A landscape with many valleys, sampled at points; each row gives a point and its height.
A ball rolls from a point to whichever of its 2 nearest points has the largest drop for the distance, and stops where none of them is lower. Distance is the straight distance between rows; heights are no part of it.
zok: [146  97 112  84  98  79 156 147  77 115 144  92 149 129 144 114 220 157
 133 120 103  84 167 142  96 102 111 121 131 102 145  75  91  94]  height 4.53
dod: [185 131 133 104  93 147 147 106 125  76  86  27 130 100 107 164 132 136
 101 145 151 158  86 129  72 129 110 107 121 128 112 114 160 178]  height 0.64
bazup: [ 92 141 144 136 143 107 121 104 143 136 179 145 155 110 131 129  95 119
 118 146 135 145 108 110 132 145 148 130 122 165 110  95 152 115]  height 0.74
zeg: [127 161 111 159 120 180 113 139 170 185 100 160  88 149 125 132  81 129
 130 108 132 145 115 135 163 130 138 184 162 119 168 202 162 125]  height 4.04
kiluv: [143 133 155 138 130 106 142 163  85  72 100 155 119 170 164 125 172 195
 183 127 102  61 165 174 158 126 137 155 133  60 159 136 108 114]  height 5.20
zilok: [170 134 145 160 120 133  93 163 115 131 119 170  55 166 168 120 146 167
 177 153 133 128 154 103 170 150 145 172 148  60 123 179  86 100]  height 2.75
loza: [124 160 173 143 119 166 112 106 123  95 177 150 110 151 118 151  90 144
 178 203 147 155 107  92 138 159 187 151 149 117  91 106 111  77]  height 7.30
reges: [169 121  75 123 147 122 156 139 130 171  68 102 124 117 140  95 151 123
  94 108 100 155 155 157 113 108  57 107  91  76 146 139 147 209]  height 2.11
pul: [107 120 120  88 113 157 144  69 159 163 209 106 139 122 106 148  87 111
 153 166 130 173 126  75  79 140 103 124 167 166  86 116 107 112]  height 0.98
bil: [123 137 110 160 120 158 112 135 163 172  99 144 120 135 116 128  77 101
 106  95 130 141 112 128 170 125 135 156 145 152 154 180 169 156]  height 4.20
Kavom: [125 117 111 103 119 167 123  84 169 191 184 116 134 122 109 132  73  76
 148 149 139 184 124  53  88 128  88 132 153 175  82 147 114 151]  height 1.10
kolu: [149 115 100  95 170 146 165 147 136 110  71 103 137 100  85 135 132  81
  83  93 123 140 140 143  97 125  86  74 123 122 120 110 130 206]  height 5.69
Feri: [ 88 136 108  96 136 148 120  98  75  92 145 167 113 179 111 137 122 169
 181 186 103 114 159  97 102 173 117 135 130 124  92  76  67  92]  height 0.96
redi: [ 87 114  94 113 135 128 104 120  66 123 139 189  80 173 118 119 130 153
 187 176 105 111 184  75 117 161  97 138 121 122  86 120  67  96]  height 0.75
puba: [ 97 115 143 125 215 128 120 114 113 111 119 168 163  95 101 128 131  81
  77  95 112 128 141 139 116 144 134  60  72 137  82  82  98 161]  height 1.76
Fafoz: [107 126 123 152  94 109 124 120 128 111 151 135 147 132 139 119 159 163
 142 131 114 113 135 150 156 131 175 144 130 152 140 119 121  61]  height 2.31
Pim: [197 116  96 123  83  93 149 150 106 153  98  65 117 121 176 100 193 151
 123 116 129 114 132 139 107 102  92 139 114  77 169 155 155 159]  height 2.83
ditor: [188 101  95 136  68 129 124 148 130 167 100  58 132 131 117 122 130 103
 115  98 159 114 123  94 126  67 102 135 135 137 159 181 150 164]  height 1.02
gunok: [ 67  81 129 113  99  84 135  98 129 126 167 150 182  97  71 149  96  96
  72 115 147 117 130 172 150 136 136 106 192 199 118 107  92  96]  height 1.52
puru: [145 139 139 152  88  98 101 122 138 146 158  97 133 128 164  98 154 113
 151 154 140 134  89  82 121 121 162 124 101 160 110 136 163 112]  height 6.35
gakep: [193 123 132 101  76 132 161 135 106  88  95  30 122 109 127 159 166 151
 108 137 147 120 100 136  76 116 119 126 132 115 137 122 168 149]  height 0.33
funu: [167  88 113  62 109 148 145 137 121 132 170  83 117 109  97 149 149 114
 141 137 125 104 155  62  79 105  93 108 178 145  88 110  81 105]  height 6.58
Rig: [120 136  75 159  88 148 129  78 157 182 145 100 150 134 145 118  89 166
 117 133 144 177  99 150 121 117 108 180 115 130 194 157 174 135]  height 7.01
Zoked: [144 123 145 134  93 154 105 134 133 109 139 133 102 131 114 149 114 128
 162 156 136 107 139  94 164 125 166 136 161 147 101 152  96  69]  height 7.59
banad: [106 131 121  97 185 162 106 128 132 153 101 195  80 142 114 124 106 101
 169 145  99 184 161  60 116 149  83 115 119 100  83 103  76 158]  height 0.32
neka: [154 114 165 118 147 148 145 204 132 107  64 125 116 109 115 158 134  88
 122  92 110  83 137 137 139 106 119 120 143  91 141 141 133 180]  height 3.13
Katod: [161 134  81  91 155 133 158 139 131 183  87 119 104 135 148 107 134 133
 134  96 101 149 156 137 102 116  52 137 138  56 160 147 140 186]  height 1.80
faf: [122  84  89  64 123 118 159 136 100 133 159  97 168 105  84 131 165 107
 108 103 106 110 163 128  78  88  81 117 162 166 104  72  89 121]  height 6.56
kir: [134 130 151 100 150 123 140 119  97  76 104 135 121 162 149 127 163 155
 147 166  87 113 148 138 123 166 119  92  83  74 101  62  98 129]  height 7.32
reb: [116 151 134 117 127 163 143 140  97  71 140 133 119 152  94 164 113 181
 177 156 130  66 150 168 139 132 149 149 186 114 148 123  88  78]  height 7.86
muner: [180 137 130 155 107 127 116 177 140 176  75 139  76 144 174 110 153 129
 140 103 127 112 128 125 158 109 127 165 141  75 164 202 157 153]  height 3.57
vom: [ 96 147  88 126 184 138 129 101 147 172 131 147 143 117 120  98 107 105
 106 113 109 172 121 123 110 137  95 130  96 144 132 109 141 173]  height 1.19
Zomog: [124 131 131 102 137 134 141 133 104 108 113 140 129 145 139 128 164 169
 137 138  93 115 147 146 131 154 122 121 116 101 138  80 117 112]  height 7.47
luv: [178 100 169 111 123 131 157 184 112 104  82  81 113 104 131 164 166 111
 150 105 105  71 135 133 109 105 120 127 156  46 147 130 127 164]  height 3.56
Paza: [127 167 130 163 106  71 124  84 121 125 164  95 168 110 166 113  93 172
  83 155 202 171  76 158 113 120 124 132  80 151 158 118 196 134]  height 1.23
lazon: [133 146 108 142 106  75  95 117 133 170 198 110 150 128 179  64 147 116
 138 162 141 153 109  68 104  94 126 116  81 183  98 123 156 125]  height 6.19
geze: [ 71 155 136 119 150 148 123 101  81  64 150 174 126 179 104 147 103 168
 180 179 106 110 140 127 126 188 158 143 128 140  98  73  91  99]  height 0.84
Gise: [131 146 153 127 136 167 149 137 123  80 105 140 122 148 126 161 135 178
 142 137 117 119 119 167 138 160 151 134 138  98 156 108 144 102]  height 7.61
vunot: [ 53 130 125 151 151 122  98 113 132 134 162 184 151 120 109 137  90 139
 125 128 113 136 138 133 163 147 145 146 130 166 121 105 117  98]  height 0.87
Bam: [105 106 131 168  98  68 134 136 133 117 119 138 169 132 117 125 134 124
 103  69 136 100 130 226 170  85 173 155 165 171 174 170 126  71]  height 2.58
fot: [185 115 168  92 140 119 162 169  97  83  85  97 108 133 152 151 170 140
 148 125  96  93 158 152 118 122 107  97 122  37 121 102 127 149]  height 4.08
vuko: [109 128 136 168 128 113 102 154 105 117  98 192 104 155 180  95 168 169
 166 129  88 106 159 127 181 138 142 143  97 111 133 138 103 115]  height 5.81
lat: [124 133 116 155  65 117 134  78 148 144 154  77 152 126 131 139  89 152
 116 148 163 161  82 139 118 129 136 157 131 143 164 143 183 128]  height 7.06
Vilob: [135  93 106 105  95 128 159 145 125 128 128  66 165 107  75 158 108  82
  95  87 141  95 130 141 110  73 110 133 180 151 136 127 136 148]  height 6.23
nako: [114 139 139 126 164 161 115 145 141 128 105 168 116 128 119 140 114 125
 132 123 104 141 128 118 151 155 138 126 121 129 126 115 129 137]  height 1.16
fes: [140 133 166 101 127 141 143 116  75  43 136 135 121 167 134 134 162 158
 172 191 104 101 132 113 118 176 157 109 102 110  91  62  87 113]  height 7.13
Zup: [164 117  91  83 140 132 165 138 128 176 126  90 108 129 127 133 137 139
 146 103 110 121 147 126  66 113  57 151 170  53 177 141 113 164]  height 1.36
relug: [146 129 134 115 148 112 157  98 118  94 129  69 147 103 112 130 175 121
  91 153 127 139 110 138  67 148 120  73  70 117  96  72 149 160]  height 5.68
merof: [122 103  79  99 136 163 150  91 156 172 149 108 162 114  97 120  84  94
 123 115 125 181 129  92  89 124  71 121 140 175 112 118 124 177]  height 1.03
laf: [ 89 116 146 192 155 107  85 142 142 140 112 185 144 112 157  96 127  88
  94  72 123 119 112 137 184 122 169 128  88 172 122 157 142 146]  height 1.71
domis: [127 158 113 145 130 141  93 112 149 215 169 157  78 147 184  83 137 140
 157 161 123 170 111  76 110 135 116 170 105 106 134 163 129 127]  height 1.11
koze: [101 146  97  86 139 167 142 124 135 140 144 134 126 138  93 154 106 168
 143 124 112 130 148 146 107 135 110 144 183 115 156 118 116  91]  height 7.36
ripat: [141 162 136 160 126 168 119 150 151 155  96 173  79 156 153 131 130 166
 148 125 122 134 117 150 164 147 147 178 151  82 176 180 151 105]  height 3.73
masul: [124 154 110 128 148  87 106 110 133 166 196 134 152 120 163  76 113 108
 107 159 156 169 118  80 114 108  99 102  77 198  83 108 162 143]  height 6.13
Bofoz: [ 79 121 126 134 173 102 132  79 119 158 153 167 191  84 104 127  57  72
  69 103 165 159 103 134 124 138 112  99 135 172 117 105 135 171]  height 1.34
Disi: [165 122 139  99 118 167 121 155 126 122 133 127  92 134 108 155 128 126
 151 148 131 119 143  84 122 125 131 134 172 113 109 135  93 102]  height 7.84
Rebem: [101 137  93 136 184 118 135  83 145 175 167 143 179 106 117  99  58  98
  91 121 156 191 112 119 110 118  79 116  95 171 129 106 145 180]  height 1.28
tul: [123 135 109  91 130 134 150 138 108 128 137 126 125 147 121 140 152 182
 143 128 108 101 159 150 111 129 107 145 157  90 162  95 107  90]  height 7.46
sivi: [ 98 121 116 180  82  85 126 121 150 148 121 125 152 138 123 110 115 115
 101  82 145 119 121 181 187 102 164 154 158 174 163 189 145  91]  height 2.32
fas: [ 92 163 118  88 182 137 120  99 116  97  89 180 109 189 141 127 112 159
 172 166  96 144 154 138 110 182 104 120 107  56 108  60  82 134]  height 1.35
Tage: [ 91 100 124 165 171 109  96 120 114 154 113 193 164  97 131 111 116  81
  72  54 123 126 116 181 166 125 147 120 101 176 130 140 127 154]  height 1.54
kipar: [ 89 142 102  75 190 123 140  90 152 140 108 154 128 150 119 106 138 124
 143 137  88 158 159 109  82 153  62  89  93  91  88  44  83 151]  height 0.94
Zibud: [164 130 171 129 147 148 117 165 111 109  81 165  85 146 161 126 143 131
 161 149  96 130 154 115 162 150 131 117 106  70 100 130 108 149]  height 7.69
mis: [149 104 160 112 122  99 156 172  84  77 110 113 143 134 151 137 188 162
 158 112  93  61 161 167 132 109 123 128 126  60 154  96 105 128]  height 4.66
Negev: [138 137  96  89 148 177 151 158 152 155 102 129 112 124  93 154  93 105
 135  97 123 139 136 114  99 110  93 137 188 107 153 144 126 164]  height 5.88
dedu: [142 130  70 122 102 144 140 101 133 187 140 108 126 138 154  97 149 161
 125 129 118 151 120 129 103 127  96 162 117 115 177 151 151 134]  height 6.89
fam: [128 187 120 156 144 129  97 124 149 191 172 156 101 149 183  82 112 129
 138 167 148 177  93  93 124 115 128 150  85 145 126 148 173 134]  height 0.77
Gir: [164  85  65  99  77 128 166 112 114 151 145  48 174 113 113 127 144 138
  98 111 146 132 135 149  72  67  74 148 141 141 172 122 132 139]  height 6.52
vasa: [150 172 145 169  75  72 107 101 132 120 162  77 145 127 173 113 115 157
 125 169 191 162  64 123 111 114 140 132  83 154 139 136 202 128]  height 1.14
Durul: [134 132 165 146 153  97 131 125 118  93 134 109 139 108 142 113 183 123
  96 143 130 114 109 147 106 143 157  80  45 119 104  94 151 144]  height 5.85
Fakez: [110  98 160 189 115  99 101 165 125  69 103 172 152 139 151 102 157 137
 144 106 110  91 142 123 188 110 189 128 105 176 114 168 102  94]  height 6.27
Zad: [ 92 122 170 169 102 106 149  94 136  99 117 128 165 111 112 170  82 135
  78  98 177 129  81 180 152 166 163 131 162 149 156 142 178 131]  height 2.95
nugop: [ 93  99 146 156 104  80 148  78 105 118 137 151 188 102 112 149 103 126
  65  93 167 128  84 220 135 150 160 128 153 164 164 122 152 116]  height 2.89
buvat: [130  96 143 127 180 124 128 110 114 108 114 121 172  80 101 136 127  62
  60  94 140 125 119 138 110 136 136  57  88 154  77 107 129 182]  height 1.91
lan: [146 111  94  97 116 159 161 144 139 160 129  73 128 111  84 155 109 101
 127  96 133  94 123 119  83  83  91 149 188 108 160 155 118 153]  height 6.05
dalem: [ 85 123 132 202 121 116  86 162 120 104  99 210 109 148 160  99 146 150
 174 131 100  97 162 110 193 124 165 150 101 159 119 174  95 100]  height 6.03
mipok: [128 115 145 101 168 152 127 165 122  95  92 155 125 123 112 139 136 113
 121 120  92 117 156 115 144 144 117  92 113 126 103  96 103 157]  height 1.41
lugol: [165 146 169 124 143 159 144 148 143  90  70 113  94 124 127 152 144 124
 118 145 122 146 104 146 114 163 142 104 108  84 123 131 159 162]  height 7.22
ves: [ 83 117 153 178 190  93  80 145 115 134 131 200 139  98 161  85 142  87
  90  94 116 114 135 122 161 111 153  95  47 169  92 121 109 150]  height 1.89
Rosok: [162  95 151 132 105 111 140 170 118  87  89  94 148 114 133 130 176 100
  98  88 132  93 124 146 139 108 153 111 114 150 128 135 151 145]  height 1.75
Gego: [126 118 145 177  74  94  82 119 155 177 138 109 138 137 119 108  85  66
 127 122 160 142  96  58 171 102 145 111 125 192 107 175 155 165]  height 0.48
Zavo: [156 140 113  94 129 170 132 115 145 159 167 122  73 166 135 137 138 173
 150 156 139 173 132 106  87 170 112 163 170  60 151 150 101  92]  height 0.29
zuva: [101 100 124 158 107  77 136 103 122 123 133 157 171 126 116 140 120 141
  80  73 145 116 111 248 149 126 162 148 161 168 178 140 145  90]  height 2.79
forak: [115 182 126 170 160 103 109 117 142 160 161 155 129 132 175  91  89 130
 102 144 164 162  92 125 141 125 140 132  81 158 134 136 197 136]  height 0.54
gulog: [ 78 148 126 166 104  85 113  98 145 145 189 141 146 129 158 104 131 161
 153 152 127 133 121 134 148 127 177 152 118 157 137 123 137  54]  height 2.03
bonif: [106 137 148 102 152 168 156 165  89  41 116 138 139 156  78 181 105 171
 174 137 120  67 141 171 121 134 147 127 185 107 141  96  89 125]  height 7.95
dezed: [123 119 118 140 162 130 137 170 125 128  81 153 142 120 123 126 139 113
  79  62 120 109 133 196 151 117 125 141 121 126 172 145 149 161]  height 4.24
fiku: [135 143 152 162 167  97 109 129 127 120 137 128 146 101 146 106 137  92
  86 128 154 120 102 126 124 126 150  81  53 148  91 125 163 164]  height 5.98
ded: [110 157 125  74 172 167 131  96 128  96 113 164 102 171 112 139 113 140
 176 169 112 172 136 100  92 172 112 108 129  76 104  57  80 132]  height 1.22
fusud: [168  96 110  80  83 124 124 117 131 128 190  73  97 116 119 131 158 134
 152 159 139 105 153  70  97 115 121 120 162 144 107 140  72  60]  height 6.16
gemov: [160 150 190 145 137 187 118 154 148  97  75 141  82 140 126 158 126 114
 139 147 141 164  94 124 141 161 168 134 128  83 119 149 153 144]  height 7.05
Potep: [167  91  91 139  68 112 112 116 126 153 116  63 164 117 133 105 148 113
 103 116 145 145 107 109 122  90 110 121 101 164 140 140 158 157]  height 0.78
mizim: [145 111 125 176 137 119 116 147 127 129  66 126 139 110 144 101 150 103
  69  79 134 121 109 177 155 119 136 120  74 132 147 164 159 189]  height 4.09
pilum: [119 148 213 179 103 132 121 111 166  86 139 144 122 141 123 173  83 134
 146 162 168 135  77 128 172 157 198 142 155 136 119 146 172  93]  height 7.07
Nuzi: [106 134 113 135 138 137  89 119 142 197 157 170  93 128 152 100 135 120
 153 149 104 157 133  55 120 127 114 149 104 143 104 138 113 128]  height 1.44
lup: [146 135  91  89 173 175 155 152 160 129  65 128 113 113  85 145  92  84
 118  89 129 158 132 126 107 117  89 103 155 113 142 133 142 212]  height 5.77
far: [151 102 109  68 128 102 168 121  93 122 124  83 143 128 138 111 211 139
 111 129  92 121 155 140  87 129  82  94 112  99 117  63 115 130]  height 5.15
puf: [ 88 132 122 156 211 142 104 137 137 153  82 198 139 105 122 110 113  88
  72  65 110 135 132 161 160 146 129 106  84 137 131 145 129 180]  height 1.40
sifaf: [162 144 180 148 157 133 126 150 140 101  71 156  84 153 172 119 156 147
 145 147  87 135 144 160 157 154 139 104  72  36 105 139 137 160]  height 7.52
gidak: [105 198 166 133 194 115 126 108 133 106 171 184 127 140 159 130  77 158
 103 163 170 167 111 128 144 167 157  92  89 150 102  96 173  96]  height 0.51
nurer: [145 160 198 182 163 160  99 153 164 117  78 157  89 135 143 132 112 104
 118 135 144 146  78 130 156 150 172 126  86 109 119 167 175 167]  height 6.88
fupa: [101 133 112 115 128 157 106 150 156 171 133 122  91 110  89 149  78  93
 144 101 136  88 152 115 152  81 104 161 190 137 149 191  96  99]  height 2.17
fimov: [170 122  92 131 119 102 147 132 115 163  85  92 116 126 178  83 189 140
 104 119  96 136 147 163 125 119  83 118  83  68 141 138 157 180]  height 2.41
Lekug: [ 62 147 100 164  95 109  94  93 163 182 172 150 116 123 149  97 106 142
 148 136 124 137 134 127 169 119 151 168 135 166 144 178 122  57]  height 1.85
Kep: [111 137 111 100  78 149 173 102 147 116 159  75 135 119  93 176  83 156
 117 132 154 123 114 174 111 127 127 144 206 128 160 145 157  85]  height 7.25
kov: [146 171 132 113 179 117 111 118 147 152 176 143 132 123 138  93  95  89
 108 175 163 183 116  69 105 128  98  75  76 185  52 107 161 156]  height 6.08
mumo: [ 85 122 100  90  79 133 143  79 156 156 188  96 137 112 106 138  90 122
 127 143 142 129 142 137 138 125 108 140 192 169 134 158 110  70]  height 1.77
Vogag: [138  96 120  82  79 101 132 123 119 106 177  53 119  98 111 136 138 115
 156 145 146  75 154  92 126  87 134 118 177 159 119 143  64  40]  height 5.70
kisal: [ 86 148 130 116 145 136 114  98 153 158 195 156 132 124 117 134  76 115
 149 164 125 166 126  74 117 136 124 139 137 165  92 105 124 105]  height 0.86
suti: [116  94 126 145 101  86 122 178 122 122 115 122 157 113 113 124 160  98
 122  76 120  73 158 154 152  65 154 144 146 163 141 144  93  92]  height 4.84
bito: [ 89 164 173 141 179 128 116 119  93  59 159 187 129 155 134 130  95 148
 160 176 127 111 124 112 147 167 171 122  80 148  94  76 109 114]  height 0.70
sop: [ 92 164 177 141 192 112 112 120 113  88 176 198 148 126 143 137  73 135
 122 155 155 131 122 108 159 157 162 101  91 164  91  85 133 107]  height 0.59
Someb: [132 159 143 136 191 116 115 127 139 134 145 138 136 104 125 118 109  81
  98 148 149 146 110  91 114 131 127  73  71 157  72 112 153 169]  height 6.04
piv: [127 112 145 103 110 129 126 118  75  62 155 132 130 138 121 135 157 139
 169 180 103  97 145  77 121 155 154 105 109 158  69  65  77 103]  height 6.98
Litur: [129 141 151 133 115 163 148 150 136  82 120 125 128 138 104 174 116 164
 145 128 138  85 125 175 148 123 158 151 177 114 161 137 139  80]  height 7.73
ketoz: [172 169 165 152  90  91 109  98 128  91 137  48 142 102 142 143 116 142
 110 169 182 156  62 124  93 126 129 114  77 141 111 120 188 159]  height 0.95
Sevo: [ 77 127 127 153 159 151  90 145 141 129 115 198 134 126 108 144  84 125
 126 107 111 121 149 127 187 147 145 146 134 165 120 136 121 120]  height 0.97
nifen: [ 86  99 112 106  86 105 144  94 135 135 179 113 173 105  95 134 111 115
  99 126 129 128 140 150 135 130 131 123 177 182 117 109 119  91]  height 1.63
numut: [166 113  71  90  90 137 171 104 116 156 151  62 140 133 136 119 160 170
 120 128 132 132 133 135  66 112  78 153 141 108 180 136 139 126]  height 6.70
rit: [ 90 182 131 144 172  81 124  93 117 140 190 181 153 130 180  94  95 155
  79 141 176 169 110 148 145 150 147 105  87 172 120 107 183  97]  height 0.40
sego: [146 169 183 179 135 127 108 131 150 111 112 124 105 129 160 132 128 127
 126 146 157 141  71 135 137 143 171 133  80 121 128 150 193 147]  height 6.74
Lapag: [ 95 160 113  71 180 152 150  76 150 126 138 139 120 156 118 126 127 144
 158 151 110 179 126 110  66 159  94 109 113  94 120  46 109 125]  height 1.13
Dasu: [164 147 140 122 105 177 130 130 137 129 146 123  74 154 126 153 128 171
 155 161 153 147 117 125 121 155 150 167 176  71 149 156 121  73]  height 0.76
Gov: [125 143 156 166 122 120 130 146 109  80  99 180 120 170 178 109 180 204
 167 135 100  97 141 171 180 143 158 156 109  86 161 143 125 101]  height 5.54
numil: [192 125 106 135 106 121 145 163 122 174  84  93  94 128 161 119 146 142
 132 106 129 111 127 142 116 101  92 170 140  54 185 183 159 172]  height 3.22
Sezo: [169 151 154 152 109 130 115  95 140  97  91  52 134  98 117 162  90 130
  98 145 172 168  68 136 101 130 125 115  91 129 121 129 176 188]  height 0.83
dal: [137 118 105 132  73  87 139 124 118 123 153  84 145 130 154 102 195 170
 144 135 116 107 138 135 123 115 168 135 133 144 148 134 116  41]  height 2.90
Vubef: [146 145 193 152 100 171 107 121 146 105 153 124 105 141 118 163 100 120
 159 181 163 160  87  96 143 155 188 147 158 112  98 132 146  89]  height 7.20
pefub: [100 114  89  69 170 138 144 113 133 167 115 147 129 130 115 105 147 113
 132 108  83 159 169  89  90 136  49 105 119 131  97  83  92 155]  height 0.72
libif: [ 64 131 135 125  66 113 125  83 170 158 164 117 129 117 109 126  72 106
 128 151 155 129 125 129 180 131 138 137 184 181 137 172 117  74]  height 1.90
teg: [ 95 145  87  78 121 166 165 108 147 141 173  89 137 123  84 163  88 159
 136 120 136 119 137 178  99 110 101 149 210 118 175 141 121  83]  height 7.31
luzuf: [102 114 112 135 140 116 125 174 119 141 112 152 150 124 109 131 150 123
 108  73 108  93 158 184 146  94 124 158 148 137 167 127 117 125]  height 4.46
vafoz: [118 113 150  98 155 168 152 182 108  73  95 120 135 123  74 188 116 130
 173 113 102  66 135 147 110 112 125 118 191  76 146  97  80 156]  height 8.03
tup: [100 131 135 157  62 101 139 100 162 137 139  98 138 133 114 134 103 126
 120 125 159 121 112 155 179 122 163 144 174 163 154 179 156  79]  height 2.09
ziz: [167 115 143  98 140 150 113 152 102 126 115 151  80 145 134 135 141 131
 161 158 112 144 157  70 126 151 112 122 143  80  89 118  77 131]  height 7.87
nuso: [150 160 161 137 170 136 139 133 152 114  73 141  88 141 139 137 146 129
 128 147  99 159 136 156 113 165 132  85  75  38 112 122 147 178]  height 7.38
Vem: [115 116  64  73 171 164 164  99 157 165 121 126 144 120  93 101 115  96
 128  95 114 181 151 107  70 133  47 105 131 153 119  96 107 188]  height 0.91
Sorup: [152 124 108 172 131 128 106 155 145 176  67 130 111 120 164  83 150  98
  98 111 113 136 117 131 164 118 111 126  79 120 144 174 158 198]  height 3.98
nen: [140 157 149 175 113 149 106 133 139 137 122 173  79 161 168 120 150 178
 174 156 123 134 117 125 167 154 170 172 130  92 152 162 126  81]  height 3.35
Vog: [105 124 144 130 125 157 127 161 147 124 114 112 125 109  74 176  91  97
 146  97 128  62 138 150 156  85 134 153 199 119 153 157 106 111]  height 2.54
zevep: [152  98 112 108  80  73 139 149  87 107 149  91 140 123 153 105 211 162
 155 139 110  82 164 109 112 105 144 116 127 128 130 111  77  58]  height 3.75
bodeg: [ 95 122 110 110 161 156  94 127  93 139 122 202  72 164 110 128 100 128
 188 168 111 163 174  54 114 164  88 138 127 103  77 119  64 130]  height 0.50
lovuk: [122  91 115 106  80  88 129 147 118 117 150  85 156 103 102 129 152  96
 129 110 132  81 164 122 141  75 148 118 164 176 113 132  87  70]  height 5.25
Vip: [121 118 153 126 151 168 145 196 144 113  76 121 134 113  81 182 101  88
 130  72 120  75 123 151 134  97 129 141 180 102 159 140 129 169]  height 2.88
lut: [152 140 142 149 109 132 118 130 141 135 120 112 113 127 150 120 154 124
 138 146 130 137  91 115 132 142 155 137 105 127 129 140 167 131]  height 6.55
Vapi: [155 115 122  75 141 138 167 131 119 105 107  88 129 116 115 133 170 121
 113 135 106 134 134 124  87 139 101  82 123 112 108  79 129 151]  height 5.47
nok: [130  83 186 159 136 111 115 157 117  46 101 164 164 119 136 111 165 129
 107  81 123  88 124 161 174 122 185 108  92 154 122 141 120 118]  height 6.29
Mifof: [124 137 155 142  97 141 116 106 111  80 167 137 120 140 124 144 123 154
 181 190 129 115 126 101 148 153 185 138 135 145  97 110  99  66]  height 7.39
lisiz: [150 140 106 154 131 141 107 148 144 202  83 154  83 140 178  88 141 124
 127 116 103 146 124 122 156 127 105 154 111  92 150 183 156 174]  height 3.83
Nila: [ 91  73 121 124 127  87 123  96 112 150 149 157 188  91  89 138  90  66
  59  84 140 134 119 149 137 130 126 102 160 202 107 108 112 149]  height 1.43
vavi: [167 127  99  81 134 139 149 129 140 172 160 106  75 157 140 134 135 168
 149 129 123 147 152 116  72 141  75 162 174  55 167 152 101 122]  height 0.79
zif: [123  97 163 138 139 105 119 137 107  73 131 136 159 110 138 115 173 122
 109 117 114 105 125 139 147 140 170  96  80 157 107  91 114 119]  height 6.06
zise: [148  78 140 110 139 116 138 144 105  90 105 108 164  93 104 139 152  76
  66  80 134 111 123 158 123 122 135  85 111 166 105 108 132 160]  height 2.08
Difev: [124 123  87 129  99 128 115 148 149 189 127 111 111 119 118 113 119  97
 126  92 133  94 153 113 145  76 111 162 160 149 155 196 112 113]  height 1.83
noso: [132 152 209 202 123 118 108 125 163  90 117 147 119 141 158 148 114 130
 137 132 163 128  66 133 175 142 198 144 112 140 135 170 192 116]  height 6.92
sete: [137  98 106 184  70  96  90 118 146 175 114  90 161 131 132  99 107  91
 104  97 154 149 101 100 167  85 134 121 107 182 144 169 158 160]  height 0.61
rimum: [118 138 119 176 117  90 131  90 118 123 134 102 161 111 156 113 133 157
  89 118 157 149  78 187 125 131 151 152  82 134 169 120 184 135]  height 1.37
koguf: [100 128  87 152 190 144 117 115 145 169  98 162 152 103 107 110  85  80
  75  80 125 164 118 140 143 133 108 120 100 151 140 139 146 193]  height 1.30
samo: [182 132 149 137 132 126 120 167 106 116 126 136  65 162 149 141 142 178
 184 144 127  96 156 131 141 140 127 173 169  28 152 154  90 104]  height 2.00
viz: [157 134 105 119  58 148 152  95 141 134 145  59 122 133 123 152 117 161
 125 141 157 138 102 145 100 125 132 156 164 123 159 161 167 101]  height 7.15
sebag: [136  97  83  86 116 123 174 138 104 130 140  77 172 109  87 137 142 114
  91  91 124 116 134 171  78  84  91 138 162 141 152  97 126 142]  height 6.37
maka: [170 115 142 113  90 126 151 161 116  95 109  84 130 120 137 147 180 137
 125 122 131  96 125 139 118 120 146 124 135 121 139 125 153 115]  height 1.12
sov: [ 69 143  98 174 123 115  80 123 153 197 158 177 107 127 163  91 124 129
 146 129 108 140 136  92 151 111 139 165 104 164 126 154 129  99]  height 1.68
zoki: [166 112 102 142  76 108 114 161 141 178 110  81 111 133 134 105 146  95
 131  93 146  88 136  88 140  72 133 140 146 143 149 201 120 125]  height 1.42
Supeg: [114 121 136 108 202 148 124 140 143 111  92 162 128 108  95 135 124  82
 107 113  99 140 154 101 124 154 116  59  94 128  81  90  99 182]  height 1.61
ber: [168 150 159 126 124 166 132 143  97  89 121 149  79 176 139 145 140 184
 176 172 137 131 131 134 136 173 150 155 159  46 136 129  97  94]  height 1.31
Bemu: [130  79 128  89 108 128 118 131  92  91 159 122 141 106  97 144 148 105
 149 159 109 105 164  52 120 125 127  90 127 187  49  74  73 105]  height 6.84
sipa: [132  73 102  70 110 121 137 137 108 127 159 101 158  97  90 132 166  92
 120 119 107 108 174  71  98  94  93  99 148 187  66  80  82 119]  height 6.71

Two balls start at each pair of points below. Name the first point that both come to, or write never.
buvat, relug: never
muner, zeg: Zavo
Zomog, mis: never
vafoz, kiluv: Vip

Where does a ball stop that starts at each point below?
reb: rit
Fakez: Gego
Kep: rit
neka: Gego
Zad: vom
kolu: rit
funu: Zavo

Call two points neighbours if one is among the 2 nearest of the other. Go from one point of each pair to the other, from neighbour to neighbour, staying as low as possible. Name the highest point that can't be avoided.
bazup, gakep: zise
pefub, bazup: Kavom
rit, banad: Feri
